Each row is a point on a tangle of strands that fork, close into loops and nearly touch. The rows are in no order.
(in the rows, 128 means zero)
Two points are linked if the straight distance between their rows is under 120. Some points are linked to none.
tunav: [126 129 157 174 166 175 124 128 129 113 150  91 115 104 155 147  59 151
 147 153 153 170 148 128  73]
Bap: [148  92 162 148 167 171  55 135 123 121 172 111 141 127 159 138 159  88
 109 103 152 123 115 144 147]
tesad: [141 127 111 166 145 169 138 104 110 152 143 147  90  62 155 148  72 131
 111 161 176 134 144 102 124]
robem: [150 113 113  90 128 163 116 144 141 127 180  77 141 159 114  83 135 101
 151 151 129 120 173 122 183]
mola: [112 116 148  89 156 115 128 109 135 172  99 170 147 134 155 142  89 159
  91 148 107 112 106 125 135]
Simi: [167 168 127 103  59  47  84 139 128  94 105 137 164 162 149 139 166  95
 138  93 114 157 131 164 129]
kana: [103 105 107 114 136 148 143 145  77 115 161  65 128 135 136  90  95 132
 107 152 153 146 103 139 119]
fari: [149 158 172 128 103 124 160 129 135 130  97  96 120 128 132 111 152  39
 156  98 161 142  75 129 127]
nor: [156 146 109  95 125 118  70 134 125 153 130 195  97 101 138 207 155 185
 137 118 151 121 124 125  82]
bebo: [107 113 138 118 108 115  88 127  98  84 117  64 107 152 127 109 101 129
 151 121 103 160 101 117  74]
veg: [141 112 110 145 104 102 133 136 106 125 126 101 127 117 105 109 102  73
 179 160 128 159 127 111 135]
daba: [158 150 101 136 122 159 122 113 116 159 102 163  57  78 176 201 173 161
 109 143 119 121 110 123 133]
Moga: [105 107 109 187 160 127 157 129 132 104 137 140 133 112 125 151 125 163
 113 140 128 104  94 132  73]
Tomi: [116  83  72 159 172 129  84 131 109 143  89 159 116  83 130 135 139 176
  95 137  80 111 159 147 137]
zik: [124 121 107 125 141 181 204 172 114 121 196 112  91 133 137  78 180 105
  99 137 175 132 138 108 181]
Zarip: [135 101 142 184 117 150  91 136 137  83 150 127  77  94 161 153 135 185
 118 157 104 130 131 130  75]
zive: [ 92 114 120 113  90  95 161  85 117 168  99 130 121  96 161 158 144 111
 175 110 102 174 122 144 148]
Kuvo: [119 110 126 137 122 194 159 102 109 121 185 144  67  61 152 119  81 131
 110 148 181 151 171  81 104]
lize: [167 169 151 147  93  88  74 128 154  87 113  82 175 181 144 137 144  90
 164  92 127 145 141 150 142]
tazap: [162 103 126 141 170 100 116 109 137 118 135 122 147 144  87 101  99 138
 133 161 107  76 132 118 115]
bibo: [ 87 132 106 128  62  82 104 158 146 107 104 172 182 147  84 177 134 149
 123 106  69 162 144 158 137]
nagik: [ 92 162 164 140  95 126 149 116 176 135 112 138 178  97 139 145  71 147
 137 108 116 175 122 162 122]
poto: [100 102 113 103 145 108 128 138 108 107 150 107 136 157 144 147 182 170
 143 154  83 131 133 163  78]
vip: [126 105  72  95 147  72 113 106  91 146 111 156 123 120 144 140 156 151
 142 121 108 102 129 135  86]
fis: [138 122 136 141 174 118 155 147  87 133 125 181 101 103 166 149 118 157
  64 191 132 125 117 131  86]
Badib: [151 109 150 150 147 159 113 130 119 110 171  85  91 135 164  99 200  97
 102 123 151 109 104 133 168]
Ladu: [114 102  84 123 130 105  91 122  94 135 139 179  85  86 153 188 168 183
 139 127 116 130 131 127  68]
nati: [132 153 135  98 116 107  70 146 140 124 144 196 136 128 108 210 131 196
 154  99 156 144 125 134  61]
fafas: [146 138  93 124  79  43 117 140 110 114  82 148 163 143 112 145 129 104
 159 107 119 149 118 153 112]
Kibe: [142 159 112 128 184 126 183 123 122 108 171 147 126 159 126  60  90 107
 116 149 187  95 141  69 109]
dul: [ 84  79 109 114  89 107 111 109 127 140 116 132 106 119 104 156 152 152
 145 104  69 146  85 110 151]
Kam: [ 96  84  73 122 141 130 120 121 112 169 122 104 108 119  97 112 144 140
 125 110  92 133 142 132 225]
noz: [120 150 195 119 101 109 139 108 182 121 100 168 185 149  66 109 107 133
 100 130  88  99 117 144 124]
Vef: [100 148 114  94  81  60  97 169 138 117 121 194 185 158  72 162 168 145
 158 117  99 148 174 164 118]
res: [123 132 106 115 141 129 167 136 127 169 113 114 155 142 125 113 145  86
 126 123 152 108 110 139 195]
morad: [174 177 125 155 133 174 139 136 139 117 119 116  77 124 160 139 111 168
  74 187 155  89 103 105 155]
direk: [117  87  67 163 140 106  80 166  84 127 100 144 112  98 139 158 131 152
 131 155  72 169 152 138 127]
bav: [110  78  80 142  99  96  80 114 115 115 128 103 105 129 110 127 155 126
 154 126  72 117 114 108 153]
rakuf: [109  79 126 132 152 129 114 149 113 110 154 108 131 137 143 121 138 180
 108 178  74 121 143 158 108]
fotu: [111  91  52 182 118 143 144 176  89 117 144 107  95 106 116  82 185 125
  99 102 151 127 158 149 208]
vibof: [ 85 118 184  88 148 149 173  85  91 152 115 108  87 113 160 121 110 124
 118 149 108 158 109 109 103]
masep: [122 121 110 167 174 104 139 108 138 111 121 148 169 141 100 176 120 176
 138 106 122 102  99 140  76]
Gunu: [128  99  68 160 118 129 128 166  72 127 155  77  92 118 131 116 172 109
 122 126 136 167 132 138 210]
Fomaf: [138 115 152 119 108 115 102 156 128 133 119 153 113 108 139 190 133 126
 168 178  73 196 134 129  99]
Bemug: [107 132 171 130 154 156 150 120 142 133 125 111  99 107 104  96  74 102
 149 136 146 131 115  80  82]
Vupa: [161 179 149 136 116 131 106 107 196 151  94 178 155 113 142 192 120 179
 111 106 117 109 133 153 146]
Kigek: [100  83  64 139 128 151 150 135 112 135 178 123  97  91 130  92 115 147
 129 131 147 123 174 106 153]
vab: [ 92 161 202  78  86 108 162 128 152 131  86 147 125 101 133  98 107 124
 108 100  95 163 110 148  75]
Rovul: [ 87  75 140 124 130 161 104 126 137 123 152  83 129 146 105 124 124 155
 136 153  70 132 134 132 157]
zom: [138 149  98  81 106 163 155 138 120 137 164  87 147 143 134 106 101  83
 165 106 185 165 151 121 145]
zozi: [132  90 146 186 117 112 189 158 101  95 152 114 106 108 137  66 145 119
 121 177 142 118 148 143 103]
kones: [128 105 106 100 101 114 112 124 113 118 106 131 139 157  82 121 162 129
  94 113 103  79  67 128 142]
vorap: [134 117 156 143 164 125 155  81 144 165 119 158 100  85 164 140 124 114
 148 178 110 116 122  92 116]
Bak: [172 144 130 152 147 157  83 108 161 134 128 113 117 111 152 170  84 179
 120 139 144 117 124 132 128]
fil: [138 120  86 178 170 114 148  94 130 120 165 127 139 106 114 109  74 147
 142 114 179 103 139 100  97]
Rufe: [ 96  70  59 138 132 150 105 142 110 140 157 113 113 111  89  93 121 151
 117 131 105 115 169 119 192]
Mot: [129 122 120 137 126 164 153 140 138  84 180  84  86 127 104  47 153 101
 137 115 168  91 148  85 105]
Fik: [168 106  68 150 141 167 112 163  97 135 187 143  95  96 145 102 173  91
  84  89 195 121 144 124 181]
vided: [122  97  72 170 116 155 153 178 106 101 163 116 123 134  94  77 180 115
  77 118 165  79 143 141 180]
nuzet: [172 139  98 130 168  73 152 113  90 120 115 119 140 160 143  99 139 111
 110 127 157  75  90 135 111]
ruz: [ 98 120 104 119  93 140 108 126 101 104 140  51 124 152 149 117 106 115
 146  97 148 165  94 126 135]
veno: [100  96 171 142 133 155 163 124 130 110 165  92  62 100 133  34 140 122
 127 147 129 110 156  88 108]
lep: [ 59 150 149 114  79 130 160 104 176 144 127 130 182 114 121 105  94 134
 111  93 127 140 122 150 170]
kupu: [107 152 128  96  87  65 129  87 172 135 108 176 181 120 133 123 147 153
 124  94  82 116 151 175 135]
Zif: [108 159 170 110  57 124 119 132 112 118 103  57 104 134 152 104 102  64
 165  97 134 207 140 120 141]
nazu: [131 112 151 127 152  99 159  99  99  98 126 118  94 123 159  94 149 133
 133 154 122 106 116 124  39]
fizit: [159 126 154 122 151  81 150  89  86 131 110 160 120 101 136 181 108 119
 164 148 129 153 134 138  44]
ligon: [111 104 132 133 161 168 138 153 122 119 180 137 109 114 127  84  74 161
  74 175 154 115 142  97 118]
varim: [101 119  92 131 115 110 148 107 125 193  94 143 149  85 143 142  91 113
 161 113 129 160 135 132 170]
vir: [105 106 101 172 112 106  75 103 147 123 124 117 136 113 139 166  81 145
 179 120 110 154 135 108 122]
lazu: [150  99  97 181 151 114 134 151 126  99 152 119 145 130  79  79 126 130
 123 167 119  77 160 146 128]
tuses: [117 146 146 131  64 131 104 155 140 124 129 100 158 148 122 139 148  87
 112  79 134 178 104 162 223]
deko: [176 117  79 130 141 187  93 159 118  99 216 125 131 131 149 123 154  97
 106  94 191 120 162 122 146]
lefe: [111 186 189 104 131 162 148 131 169 129 104 104 139 171 124  76 143  74
 118  82 167  92 105  99 143]
Tum: [139 135 142 107 165  76 150 108 131 102 119 146 170 178 103 141 127 166
 130 105 123  94  93 133  59]
Rap: [113 124  47 100 163 163 174 150 140 155 162 171 136 126  97  84 132 120
 111 130 140  99 170  76 178]
tapi: [174 139  85 144 125 137  96 115 146 106 161  97 162 167  88 113 135  91
 161  96 173  85 143 125 151]
loti: [113 121 100  43 133 193 156 128 152 129 185 116 124 160 108  84 108 128
 114 109 141 121 149  76 150]
Gali: [113 107 127  72 149 110 162 112 112 168 118 117 122 158 160 131 196 140
 127 141  88 119 115 148 159]
mav: [109 120 103 144 190 114 167 129 121 142 137 139 134 144 148  78 135 122
  96 175 128  73 137 105 160]
zut: [137 110  95 148 194 141  84 122 125 162  91 158 156 121 115 153 100 177
  91 140 103  98 153 149 144]
fup: [131 105 126 153 138 122 157 134 120 104 147 101 109 143 143 102 228 122
 114 144 108  84 112 142 131]
nit: [105  93 127 159 134 160 153 148 139 103 187 162 104 115 148  64  90 172
  86 153 179  95 183  93 115]
fosek: [123 160 201  79 101 141 113 153 149 112  91  87 123 177 126 110 180 100
 122  80 101 119  99 163  93]
nin: [121 147 144 126 161 152 149 110 140 121 128 102 177 210  92 112 146 111
 101 145 133  66 116 132 149]
Bunut: [116 109 106 172 161 139 162 158  76 149 104 179  89  70 155 143 117 148
  58 168 131 133 113 127 137]
Gos: [101  87 131 162 111 131 133 124 116  94 163  69  75 111 142  81 148 114
 168 150 106 146 148 105 117]
gazab: [184 175 194 145 190 156 123 132 168 116 112 144 125 160 140 172 116 174
 103 157 119 102 108 116 105]
suve: [ 82 105  87 126 108 172 145 135 156 159 143 130 165 131  57 133 122 114
 140 117 124 114 135 116 199]
Tofo: [100 108 120 150 129 149 122 121 167 166 108 158 168 123  68 142 108 122
 126 140 107  92 128 113 180]
tibur: [101  98 152 114  85 132 132 135 144 138 121 112 116 108  88 112  91 101
 164 138 104 168 103 103 159]
Lol: [141 118  76 131 122 130  99 162  85 149 130  87 130 136 153 133 155  87
 130 105 146 164 132 155 214]
sen: [109 140 135  98 104  85 159 112 142 114  97 155 152 143 108 138 144 139
 144  87 129 115  74 138  70]
Pora: [123 153 146 155 166 193 127 132 140 135 137 143  94 120 185 146 103 168
  67 179 146 107 107 101 162]
leri: [ 74 121 174  66 120 143 154 104 146 160 121 109 120 150 135  86 108 131
 103 116 120 128 100 105 178]
zegev: [ 91 175 162  91 142 154 157 111 173 130 129 131 149 184 101  65 101  97
 125 105 154  88 123  72 144]
zonem: [120 130 200  87 141 141 150  88  94 150  89 145  89  92 165 156  88 117
 116 162 117 163 121 120  77]
ros: [128 120 127  98  92 101  91 110 143 133 126  96 171 160 118  98  97 121
 142 117 109 118 141 154 169]
nuki: [112 142 142 109  84  74 103  92 174 138 115 188 155 102 149 160 131 164
 161  99  87 152 148 152  97]
Mil: [ 75 136 201  64 110 134 165 112 129 163  89 104  99 124 143  86 109 114
 117 109 107 152  96 110 123]
kop: [167 168 153 179 186 153 164  94 121 136 130 146 114 100 162 168  67 136
 119 152 188 131 133 104 105]
bes: [117 118 122  86 151 116  92 119 142 181  86 194 154 126 145 165 125 181
 100 132  86 107 140 150 141]
tese: [123 131 128  55 126  92 134 123 134 157 110 153 159 166 127 143 201 131
 138 128  91 102 125 162 140]
givo: [ 89  96 142 137 139 168 128 118 144 162 127 141 105  93 132 177 132 168
 102 142  97 142  94 111 171]
Fet: [118  80 150 215 105 158 136 152 137 105 162 135  84  76 164 118 119 170
 108 162 142 129 166 137 114]
gaka: [136 135 107 110 106  54 122 128  98 131 106 183 140 120 121 185 116 139
 170 111 132 171 120 142  56]
geto: [110 126 169 102 140 155 176 150 114 126 122  78 103 143 129  93 162  92
 110 147 129 135  76 117 140]
bol: [154 125 136 104 116 171 134 126  90 126 171  66  59 113 145  92 160  63
 155 119 164 176 150 106 160]
biv: [189 176 177 148 143 151 121 118 124 107 119 124  73 106 166 198 144 160
 150 155 131 152 139 139  45]
Kelal: [112 152 145 144 182 150 168 102 114 129 156 180  92 121 158  90  72 112
 113 176 168 115 145  50 115]
zesef: [132 154 161 106 118  99 179 127 121 115  90 118 128 139 120 127 155  80
 153 109 134 132  78 129  60]
sikob: [ 97  98  95 176 147 127 196 127  86 149 114 159  97  71 127 131 131 112
 105 155 145 128 100 102 129]
febom: [145 157 152 153 106 151  74 141 180 114 114 132 132 139 140 228 129 174
 163 130  95 163 131 142 108]
boga: [106  93 136  91 140 115 162  99  80 151 130 100  94 120 167 118 152 136
 129 158  95 144 115 135 127]
Roziv: [149 165 188 126 100 154  82 165 128 119 117  64 117 144 153 101 127  49
 149  80 165 190 131 134 134]
zofog: [110 102 165 146 135 138 130 126 114  96 136 124  71  97 146 121 146 151
 129 151 100 132 115 121  29]
gud: [194 171 165 139 134 119 142  95 140 154  84 186 100  91 151 195 118 125
 135 145 142 118 102 111  95]
tebo: [ 85 133 181  91 100 156 110 130 147 120 106  60 127 172 107  99 147 117
 130  94  84 130 111 142 131]
sune: [127 155 121  92  61  73 109 146 118 108 119 123 142 163 170 167 197  99
 169  96 113 183 135 154 123]
filim: [157 126 158 136 103 159  72 139 138  98 135  77 133 170  99 128 176  79
 143 120 113 114 115 136 166]
Dese: [132 115  86 106 146  72  93 177 101 126 112 170 169 167  82 172 157 153
 154 136  94 136 167 162 101]
Mimup: [152 144  59  88 138 174 168 164 133 134 165 146 152 152  98 107 137  85
 105 105 183 105 131  96 174]
Bulom: [149 131 173  84 138 112 123  91 140 141 113  75 116 142 150  66 117  94
 164 135 119 120 141 122 105]
dar: [ 93 100  59 168 151 156 173 149 140 139 168 176 108  92 114  73 139 151
 100 126 149  91 192  90 168]
dezap: [135 182 172  98  87  99  83 160 169 114 143 207 152 118 102 190 132 190
 140 102 137 168 153 156  83]
zok: [146 156 172 106  71 168  75 168 143 119 164 108 139 129 143 115 111  61
 126  60 183 197 142 131 174]
kame: [190 182 126 155 110 123  78 134 181 126  96 162 142 134 126 222 136 177
 154 104 109 129 147 156 133]
butik: [130 109  73 209 148  98 131 126 108 100 162 100 141 112 119 118  85 142
 161 133 155 136 157 127  96]
Fubi: [140 133 146  88  85 171 110 143 149 138 160 109 134 137 110 106 137  77
 120  82 167 154 120 131 210]
Sonif: [113 128 197 122 180 164 118 126 168 124 120 126 114 146 129 130 100 161
 104 153 102 105 108 105  82]
ruf: [113 108  38 184 138 102 105 128  99 108 137  87 147 136 124 107 125 133
 154 116 131 115 153 138 143]
sef: [ 84  87 134 141 134 182 142 138 148 111 172  88 120 144  75  93 141 137
 116 150 116 103 131 104 152]
bota: [137 136 155  75 173  90 162 113 103 123 123 143 128 154 154 120 149 146
 129 147 123 113 113 132  45]
todaz: [157 166 157 100 116  65 142  82 132 126 108 109 165 152 137  91  89 122
 138  82 155 107 112 141 104]
vama: [143 124 124 146 113 157 111 100 114 160 107 147  71  69 171 210 133 134
 140 147 113 169 126 121 146]
Tilok: [115 135 110 184 207 136 146 140 142 143 140 186 135 122 129 108 106 146
  97 175 143  81 158  96 156]
raf: [180 157 178 166 141  96 142 113 164 124 102 178 162 109 101 167  66 154
 136  95 144 130  99 120 104]
Pef: [188 210 136 136 127 148 156 115 138 120  81 128  76 143 149 154 113 145
 104 172 153  95  82  92 139]
mova: [115 104  65  99 114 155 143 122 102 146 174 101 117 110 138 110  94 113
 162 125 156 161 158 109 158]
lof: [136 110 107 115 140 135 134 130  87 111 180  73 120 147 165  60 125 134
  96 150 163 106 140 142 131]
bif: [ 95 123  91  98 104  88 122 125 115 180  69 162 158  88 133 136  96 141
 116  97 106 153 127 167 169]
pif: [ 76 125 143  61 142 180 156 110 142 156 156 103 104 134 134  73  93 134
 129 117 144 133 133  70 143]
lim: [136 100  66 130 146  74  96 180  82 130  96 137 137 136 118 133 155 130
 143 162  70 151 164 151 127]
Miluf: [161 100  92 191 146  82 133 147  99 116 116 165 108  76 116 149 138 125
 147 164 109 128 139 133  73]
foram: [141 119 136 109 115 175  79 140 148  95 173  57 107 159 113  83 153  89
 166 115 129 132 157 103 158]
lubo: [133 156 127 124 137 118  97 112 169 166  77 208 185 117 115 186 132 187
  96  94  97  99 156 167 138]
dev: [212 208 184  87  99 125 120 134 167 122  98 152  99 133 132 177 133 170
 136 126 140 134 121 135  90]
nafus: [103 125 116 142 163 147 200 141 119 132 164 113 117 137 154  75 172 108
 104 163 153  97 145 108 178]
sep: [140 115 177  67  97  97 113 146 128 136 109 162 109 114 128 145 130 122
 163 158  84 175 133 136  74]
nam: [123 158 171 104  61 103 134 127 166  98 107 131 176 143  77  93 129 106
 100 111  89 120 116 167 139]
taf: [179 134 114 211 162 142 133 143 140 134 113 164  89  83 164 153 149 162
  96 173 133  93 149 138 128]
fuzi: [ 96 149 137  76  85  82 128 142 128 121 135 141 140 150 131 158 191 127
 201 103 130 165 134 141  65]
Pamov: [127  73 130 197 121 114 146 170 106 110 158 132 117  97 149  86 101 156
 124 182 138 132 188 158 116]
dumut: [157 161 193 126 103 146  90 123 160 128 124 118 199 162 140 135 160  85
  93  89 141 119 129 190 166]
Dusa: [170 148  78 128 145 143  71 125 135 145  92 165  96 105 148 194 160 187
 105 126 114  96 129 138 122]
Fetin: [ 96 104 156 176 135 143 217 121  84 117 155 130  89  76 154  94 118 108
 111 182 164 137 165 124 106]
besiv: [ 83 105  96 147 143 125 181 125 111 135 115 132 129 117 127 148 147 131
 113 139 122 116  72 119 114]
fupir: [121 130 154 130 120 155 153 113  92 117 140  47  70 112 148  86 151  67
 169 126 139 151 140 114 110]
badef: [171 111 112 200 145 101 126 137 108 124 123 181  87  61 154 150 156 165
 115 164 122 108 159 146  77]
vaz: [144 105 113 183 142 121 134 157 128 142 118 143 130  90 101 152  90 104
 158 169 116 151 116 122 121]
Tib: [153 114 109 161 125 123  80 177 120 126 121 151 109 112 152 205 137 150
 140 183  84 177 148 137 118]
vute: [113 106  95 125 154 114 121 133 109 138  92 175 151 147  69 137 141 155
  80 136  94  60 100 132 118]
veb: [136 136  84 145 102 161  81 137 105 143 110 116 176 160  78 138 153  93
  91  79 151  98 129 163 208]
kof: [172 179 187 138  99 121  91 132 165  92 118  86 171 162 119 101 129  83
 130  69 156 131 125 172 130]
luko: [163 116  96  92 123 175  91 160 112 157 173 113 125 137 126 132 149  92
 114  88 161 160 146 135 232]
savab: [ 97 115 134 124  65 115 125 149 135 123 122  96 133 149  94 126 136  99
 148 110  97 175 101 129 207]
zomu: [125 137 145 104  69 127 119 112 139 121 101 130 160 170  80 124 158 105
  89  96 114  85  79 150 173]
fuduf: [113 113 111 122 102  86  58 103 154 126 111 159 148 134 140 179 110 173
 163 109  75 146 153 132 111]
Biz: [165 137 167 157 124  78 128 134 163 111 103 163 172 122  76 159  92 135
 170 115 106 144 110 138  91]
nosu: [133 163 164 123 124 178 158 132 161 143 134  89 115 127 127 103 172  50
 157  87 175 125 103  92 162]
Mun: [111 120  94 101 154 139 138 130 122 166 133 125 171 135 117 113  54 143
 116 130 160 122 142 135 155]
sir: [141 114  86 114 156 141 105 119 118 126 171  80 145 158 139  76 141 130
 110 142 146  73 167 145 167]
disi: [ 89 110 157 123  97 146 115 113 164 136 103 153 140 110 106 176 121 158
 122 102  90 138  77 124 128]
Pami: [166 172 184 149 157 113 155  91 136 142 100 170 131 108 146 169  66 136
 127 122 157 136 102 107  91]
Goso: [107 141 129 125 159 136 144 109 171 165 119 181 177 159  82 106  91 116
 107 152 128  74 139  84 181]
Nilo: [108 156 183  95  70  95 127 149 158 106  98 119 152 131 108  96 106 118
 136 120  73 171 129 163 107]
dokav: [ 99 118 148 121 136 192 143 110 118 127 157 111  64  80 122  98  60 116
 136 130 168 154 152  67  71]
Dit: [130 126 171  81  77  83 119 165 121 108 102 111 118 149 119 122 144 101
 168 141  75 179 114 134  97]
masom: [167 117  88 133 124  85  91 164 106 117 111 100 153 163 121 131 170  95
 150 149  89 129 143 157 156]
sos: [184 141 134 125 135  87 103 141 121 157  99 179 137 103 132 181  80 155
 124 150 119 152 132 157 111]
zoki: [122 119  93 129 114 122 104 109 122 118 124 102 143 164 145 166 215 118
 147  86 105 101 105 157 148]
tes: [124 117  62 153 100 134  80 129 131 100 154  81 157 159  92 121 126 101
 160 104 147 118 145 109 165]
gelus: [122 112 135  81  81  93 109 149  71 101 107  88 106 152 143 131 130 108
 143 138  96 192  98 128 103]
Mufo: [116 123  93 151 171 129 114 128 136 153 112 131 186 138 106 149  64 158
 127 119 133 124 147 157 141]
Bugof: [128 154 183 126 133 104 124  79 178 129 102 190 192 157  87 142  91 177
  92 102 104  88 124 130 115]
setid: [ 89  99  85 154  96 120  77 114 154 123 142 108 141 133  96 136 102 123
 180 123  99 145 151  88 172]
rof: [159 104  80 169 140 101 115 144 113 103 135 107 133 144 116  96 195 112
 119 151 102  66 143 160 140]
puzaz: [116 143 159 153 138 138 155 133 173 125 131 113 155 120  84 121  61 117
 180 105 159 147 118 108  90]
golir: [163 137 162 133 167 167  95 133 142 145 148 124 177 154 149 136 152  77
 102 110 178  99 121 151 171]
Mamur: [129 152 109 152  84  44 120 118 130 124  97 134 184 121 134 139  68 124
 161  96 123 178 146 153 127]
Desok: [ 96  82  77 146 163 125 124 132 102 139 102 158 120 108 112 104 165 171
  69 131  86  76 128 135 152]
gidez: [ 89 103  64 118 108 106  88 154  89 145  70 127 161 135  95 140  98 140
 110  98  92 153 126 157 175]
tef: [ 67 115 146 147 170 193 144 117 159 144 145 142 112 120 136 131 112 158
  91 152 127 110 102  83 160]
vud: [169 119  70 114 148  61 120 114  81 117 116 120 136 142 141 117 144 134
 134 120 129  99 116 157  84]
dos: [131 153 180  57 126 123 143 138 139 124 111 122 143 181 131 127 203 114
 115 122 111 109  93 155 108]
tav: [175 151 117 211 210 128 140 126 148 147 115 178 131 102 143 153 118 157
 113 157 137  84 142 110 136]
verim: [142 115 178 141  86 146  31 141 134 101 129  93 139 179 128 157 178  89
 116 102  99 153 120 135 175]
gere: [ 91 129  97 143  70 119 102 122 124 123  98 122 189 186  66 168 162 131
 129  99  78 115 133 160 153]
ropun: [115 130 140  89 133 101 144 117 131 154 102 153 172 140 120  94  58 136
  95 135 143 119 101 133 143]
didi: [130 129 149  85 184 105 148 133 102 143 130 193 119 132 159 162 137 169
 103 165 135 120 114 124  55]
nuno: [116 134  73 122 116 122 111 141 112 154  72 128 196 149  75 114 114 112
 114  89 124 114 144 177 195]
Zaru: [165 150 167 126 157 124 136 111 105 117 135 171  85  90 145 194 151 140
 161 159 142 147 138 130  22]
zumu: [175 180 109 159 140 143 137 136 105 102 110 147  71 130 185 157 137 197
  50 163 159  87 111 128 113]
gam: [169 140 162 171 146 142 144  82 125 136 110 170  61  70 166 171 133 112
 121 181 130 110 123  91 102]
vugub: [194 182 153 118 154 147 120 143 146 114 126 150  97 143 145 197 148 190
 118 146 142 112 105 129  76]
tar: [152 162  96  96 137 162 181 158 129 127 158 118 160 154 115 105 115  82
 139 114 201 130 122 105 134]
rino: [124 134 161 150 153 139 130  70 131 133 123  98 121 102 164 157  71 129
 181 137 132 168 148 128  73]
vog: [131 146 147 153 118 107 146 122 164 110 112 111 172 142  72 115 102  99
 175 105 134 126 102 129 114]
Tapef: [ 94 161 146 103  49 120 130 106 161 127 132  98 142 104 141  75 119 103
 140  77 127 168 131 146 182]
kufam: [124 174 215  87 106 117 143 123 162 137  88 186 107  95 131 150 116 143
 130 104 126 156 112 125  38]
Gof: [123 164 145  89 117 128 146 105 187 142 135 142 176 161  89  69 100  94
 127 117 150  82 146 104 181]
fetip: [117 125 170 141 197 136 146 122 129 111 148 121 132 149 143  94  81 160
  96 178 135 106 123 109  78]
gor: [140 121 128 107 116 182 187 148 104 119 192  97  43 115 111  77 173  89
 122 116 163 169 136  93 167]
tiv: [104 144 141 100  58  96 164  84 142 144 102 117 125 107 154 123 154  99
 147  81 118 158  90 147 165]
gik: [ 93 128 139  97 123  99 102 142 130  95 136 111 132 164 137 162 156 154
 183 129  93 167 142 134  44]
lofif: [154 158 144 108 161 109 150 100 118 116 121  96 141 173 147  82 111  99
 121 112 179  87  89 110 110]
lamo: [112 139 109  85 123 202 128 129 140 108 176  82 129 168 111  95 135 114
 107  77 177 100 116  93 141]
Bev: [184 135 107 145 135 168  91 149 139  99 183 102 133 134 114 118 144  72
 140  92 197 117 129 114 134]
gigon: [136 142 105 135 172 126 176  97  99 115 171 112 128 129 131  83  68 126
 129 131 200 120 144  95  84]
solas: [ 73  91  69 155 143 133 163 151  89 122 127 101 138 135 125 147 168 150
 102 120 118 123  93 159 139]
dula: [129 126 126 143 115 159 128  99 122 182 118 146 114  60 152 179  66 113
 149 144 146 173 143 121 160]
Mis: [169 109 139 103 142 104 116 121 120 120 130  86 118 142 132  75 141 100
 145 168 107  98 119 132 123]
Gamun: [133 123 134 117 136  87 143  85  92 131 111 111 140 130 165 154  99 116
 186 145 114 174 152 150  72]

A piece is all that can be reached along the links. How many separate loops has the piece of each point below (a circle has one, a figure eight two, a Y none), and how many tips (points with one link)?
Bugof -> loops 2, tips 14
dul -> loops 0, tips 5
tesad -> loops 1, tips 5
Gof -> loops 1, tips 3
Fubi -> loops 0, tips 3
Rap -> loops 1, tips 1

A tip is a point with one link. Name the tips that can be reached along the links from each point below, in the order of the rows.
gidez -> nagik, vorap, dezap, todaz, veb
vir -> Fik, kupu, Kelal, Pef, zumu
zik -> Mot, vided, Zif
Kigek -> Kam
sen -> suve, Fetin, solas
